Points on a hilly landscape, in no order, each with its height.
From any point a ball rolls to the lowest of the 4 points nearest to it. It stops when none of these is lower. Distance is the straight distance between rows; heights are no part of it.
<822> h=489: [ -3  12  11 -10  14 -14 -12  -4   9 -11 -25  17   6  12 -11  -6   1   4
   0 -13  -9  -1]
<220> h=460: [ 10  -6 -11 -21   7  14   5  13 -26  21   4   9  -6  15   1  -1 -33  14
  -9 -10   7  -5]
<212> h=418: [ 11  -9 -16 -13  -5  14   8  11 -30  17  13  -9 -10   9   0   7 -22  18
  -1   1   2   1]
<16> h=403: [ -7   5   3  -1   7  -9  -9  -1  14   9 -24  17   0  -3 -10  -7  -3 -25
  -2   0   3  -2]
<18> h=592: [  0   1  -8  15  -6   1   5  -5   9  -2   1 -14  -7   0   8   3  17   6
   7   2  -7   3]
<537> h=213: [  6 -12   2  -6 -25  12  11  15  -6  -1  30  -8  -2 -18   8  14  -6  -5
  -3  16   9   5]
<667> h=416: [  6  10  -8  -5  -7  18  15  13 -14  -4  14   2   3  26  -6   4 -12 -11
   6   3  14 -13]
<841> h=383: [ -3  13   9  -3   2   3   1   4  10 -11 -18  19  12  19 -14   2  -6  -1
   9  -3   6  -2]
<652> h=662: [ -8  -4  -8   8  20 -21 -13 -22   9   1 -19   8   1   3   5  -7   5  -9
  -8 -17  -4   2]
<51> h=196: [ 10   3 -10 -17   6  17  11  13 -27   8  19   1  -1  18   2   1 -26   7
  -2   1  15  -7]
<592> h=462: [  8   5 -10  -7  -5  10   3  12 -20  16   5  -6  -6  -1  -1   4 -19  13
   8  17  11   6]
<378> h=711: [ -3   2  -3   6  15 -19 -11 -19   0 -15  -4  -9  -1   6   4 -10  15  11
 -10 -20 -14   1]
<423> h=344: [ 10   5   1  -4 -11  13   5  11  -4  -3  15  -7  -5 -14   5   6  -8  12
   8  21  16   6]
<617> h=281: [  3   3  10 -11   6 -10   2  -1   7 -22   9  -2  11 -10  -2 -10  12  17
  -4 -10 -20 -11]
<249> h=326: [  1  10   1  -3  -4   8  11   6  15 -22   5   3   9   8  -1  -5  10   5
   7  -4  -3  -9]
<465> h=361: [  5  -4  13   3 -10   9   3  12 -13  12 -12  17   7  21 -26  11 -20 -18
   1  -2  19  -6]
<753> h=378: [ -7  -2  -7   4  10  -5  -9  -6   9  21 -19   8  -5  -6  -5  -6  -3 -27
   0   7   2   0]
<313> h=595: [ -4   5  -5  11   1   4   3  -7   7  -7 -12   2   1  22  -6   1  16  -5
   6 -11 -11  -3]
<586> h=642: [ -2  -3  -5  13  10 -23 -15 -24   3  -7  -4 -10   0  -3  12  -3  10  12
 -10  -9   3   6]
<234> h=580: [ -7  -2  -5  11   0   6  -3  -8   4  13 -22   8   0  18 -12   2   4 -23
   9  -3  -4  -3]
<451> h=247: [  2  -8  -7   0 -18  12  19  11   7  -4  26  -5   4  -7   9   4   3  -9
   5   8   2  -5]
<813> h=467: [  0   1  15   1  -7  -1   0   8   7   8 -24  21   6   9 -28   7  -9 -23
   2  -2   9   2]
<53> h=73: [ -4 -24  14  -3 -22  12   4   7  11  -4  27  13  10 -22  14  20  -1  -8
  -3  15  10   8]
<255> h=176: [ -7   2  -5   7  11 -11 -11  -5  11  18 -21   7  -1  -8   1  -7  -5 -14
   1   8   8   3]
<284> h=339: [ -2  -9   1  -3  -4  16   0   9 -18  27 -15  11  -3  16 -18   3 -17 -17
  -3   1   5 -11]
<634> h=345: [ 2  9 -9  0 -9 12 12  9  1 -3 10 -5 -1  1  2  1 -3  5 13 11  6 -3]
<484> h=569: [  3   7   2   8   0  -7  -3  -5  10  -9  -2  -9  -2 -10   8  -1  10  18
   1   8   1   4]
<139> h=473: [  0   7 -10   6 -10  12  10   5   1   3   1  -9  -1   5   2   2   8   1
  11   7  -2  -3]
<66> h=649: [ -2   8   0   5  11  -8  -3 -10   7 -16  -5  -2   1   7  -1  -6  15   8
   0 -15 -16   1]
<615> h=172: [  2 -23   2  -6 -23  12  11  14  -7   1  37   0   5 -18  10  17  -8 -13
   0  10   8   8]
<802> h=475: [  3   2  18   8  -2 -11  -9 -17   4 -15   6 -15  -3  -8  15   7  20  11
 -20   4  -2  12]
<497> h=720: [  0  -6   3   8  11 -25  -9 -20  -8 -15   9 -19  -2  -5   7  -7  17  13
 -17 -19  -9   6]
<633> h=138: [  1  14  -1  -1   1   5  -1   6   3   4  -7   1  -1  -7   3  -2 -10   9
  14  17  14   3]
<809> h=559: [ -8   9   4  -2  20 -17 -15 -10   9 -11 -19   7   3   6  -1  -8   2   5
  -5 -15 -10  -1]
<276> h=94: [  0   8   3  -5  -2  12   3  12  -7  16 -16  14   5  13 -15  -2 -14 -13
   8   4  13  -9]
<621> h=367: [  2  -7  14   6 -23   6   4   0   6  -5  14 -13  -6 -15  12  13  18   1
  -7  16  -2  16]
<56> h=351: [  3  -3  13   4 -18   4   3   4   9 -10  13 -12  -2 -19  12  11  12   8
  -4  19   3  11]
<183> h=409: [  2  13  -2  -1  -2   9   8   7  12 -17   1   4   7   3  -2  -2   1   6
  12   6   6  -6]
<569> h=141: [-1  9 -2  1 -4 12  5  6 -2  2 -7  9  5 17 -9  0 -7 -5 13  4  8 -5]
<589> h=294: [  1  -5  11 -16   3 -11   1  -1  -1 -26  18  -2  14  -9  -8 -12  11  10
  -4 -20 -29 -12]
<217> h=444: [ -4  10   1   1  14  -6  -7  -3  12   4 -20   6   3   1  -2  -8   0   1
   7   1   3   2]
<110> h=441: [  2 -17  33   1 -10  -2  -4  -8  12 -13  16  -5  10 -27  12   5  19   7
 -21   3 -12   5]
<681> h=769: [ -8  -3  -6   3  13 -27  -8 -25 -28 -17  13 -15  -4  -1  -1 -16   6   9
 -13 -26  -8  -1]
<736> h=510: [ -4  -2  -9  10   2  -4  -6  -3  -3  25 -12  -8  -9  -2   2   4  -5  -5
   7  11   6   6]
<307> h=478: [ -8  -2   2   3   7  -7 -10  -7  13  12 -23  18  -4   4 -12  -3   3 -32
  -4  -4   1   2]
<63> h=287: [  5  -5  -7  -2 -21  11  11  11 -12   6  20 -16  -7  -8   5  12   2   1
   6  16   2   7]
<663> h=394: [  2  12   1  -2   1   7   5   6  14 -12  -2   0   2  -2   3  -6   2  12
  11   8   4  -1]
<419> h=738: [ -6   2   1  -3  14 -21  -6 -16 -14 -19   9 -15   0   1  -4 -13  14  12
 -12 -24 -19  -3]
<432> h=127: [  8 -14  -3 -13 -20  12  14  18 -21   1  39  -7  -3 -12   8  12 -14  -3
  -4  11  11   5]
<42> h=479: [  6   6  -6 -14   2  13   3  15 -19  21   0   4  -3   4  -1  -3 -25   8
  10  10  15  -4]
<399> h=453: [  2   6  -7   2 -13  12  17   6   7 -14   9  -1   7  16   1   2  11  -9
   9  -1  -2 -11]
<184> h=495: [  4   4 -12   2  -6  12   6   9 -12  12   3 -10  -4   6  -2   4  -7   5
  14  10   6  -2]
<517> h=651: [ -8  -2  -2   5  18 -17 -14 -23  -2 -14 -12   2  -3  15  -2  -6  10  -1
  -6 -30 -15  -4]
<176> h=411: [ -4  -1 -15   3  -1  13   1   4 -13  24 -12  -2  -6  12  -6   2  -6  -7
   9   5   2  -6]
<246> h=262: [  6  -8  17   1 -15   3   4   7  15 -13  17   0   4 -25  12   8   8   8
  -4  13   0   6]
<507> h=710: [ -2   1   5   1  13 -19  -6 -14  -2 -17   5 -12   2  -6   2 -11  13  16
 -12 -14 -18  -1]
<149> h=224: [ -3   5  -9  13   6  -1  -3  -6   7   9 -10  -5  -5   4   3   1   5   1
   9   6   2   6]
<709> h=500: [ -3   5 -11  13   2   2  -1  -7  10  -4 -10  -1  -2  12   0  -1  13   0
  10  -5  -7  -3]
<254> h=173: [ -3 -16  -8  -6   4  12   0   9 -17  37 -11   4 -12   4  -8   1 -18 -18
  -6   0  -2  -8]
<434> h=420: [  5 -16  -9 -15   5  10   0  14 -24  35  -7   6 -12  -1  -2  -2 -30  10
 -10  -5   0   1]
<20> h=447: [ -3   3  -3   4   8  -6 -11   2   0  28 -16   0  -7 -17   5   0 -14  -9
   1  18  13  10]
<154> h=417: [ -2  13  -3   6   4   4  -1   3   7   8 -13   2  -1   3   0  -2  -2   3
  13   7   4   2]
<529> h=225: [  0   3   9  -9   1  -2   8   5  14 -21  11   3  13  -7   1  -8  11  11
  -1  -9 -14 -10]
<471> h=620: [ -6   8   1   7   4  -1  -5  -8  10 -13 -18   7   2  19  -6  -4  12   0
   3 -15 -12  -4]
<91> h=458: [  2  -3   9  10  -7  -8   4  -5  11 -11  11 -14  -2 -13  11   3  21  10
  -6  -1 -10   5]
<363> h=588: [ -6  -8   4  -4  13 -23 -14 -18  13 -10 -14  25  -3  -2  -7  -9   2 -31
 -26 -21  -3  -4]
<715> h=106: [  2 -12  10  -2  -9  -1  10   6  20 -17  18   1  16 -22   8   0  10   6
  -1  -1 -10  -9]
<361> h=115: [  5  -1  -2   0 -16  12  15  11   6  -6  23  -7  -1 -12   8   7   2   3
   7  13   4   1]
<61> h=498: [ -3   3  -4  11  11 -12 -11 -14   9   3 -13  -5  -2   0   9  -4   6   4
   0   1   0   6]
<473> h=332: [  6   9  -2  -5   0   7  -3  11 -10  15  -4  -1  -7 -11   2   0 -15  12
  12  20  15   7]
<559> h=400: [ -4   2  -4   5   7  -4 -10   0   2  27 -17  -1  -5 -11   2  -3 -12  -9
   4  15  13   6]
<181> h=687: [-12   1   0  -1  22 -21 -17 -20 -11 -12  -8   4  -1  12  -5 -11   4   1
 -10 -30 -17  -2]
<386> h=511: [ -9  -7   7   7   7 -10 -11 -12  13   3 -23  18  -1  10 -12   2   4 -34
  -5 -15  -5   3]
<37> h=389: [  5  -8  19   4  -2  -8  -2  -4  11 -15  13 -11   7 -22   8   2  17  15
 -12   0 -14   4]
<626> h=327: [ 18  -6 -12 -22   3  10   9  14 -30   0  34  -7  -6   3   7   6 -24  14
  -9  -1  10   2]

Call two points neighbours if one is among the 4 nearest of the other. Go from one point of each pair to the other, from neighbour to neighbour, staying as low as possible. Name the highest point that can't be avoided.
<53> and <51> => <626>
<255> and <276> => <217>
<149> and <51> => <154>
<276> and <53> => <183>
<53> and <633> => <423>
<715> and <53> => <246>
<53> and <432> => <615>
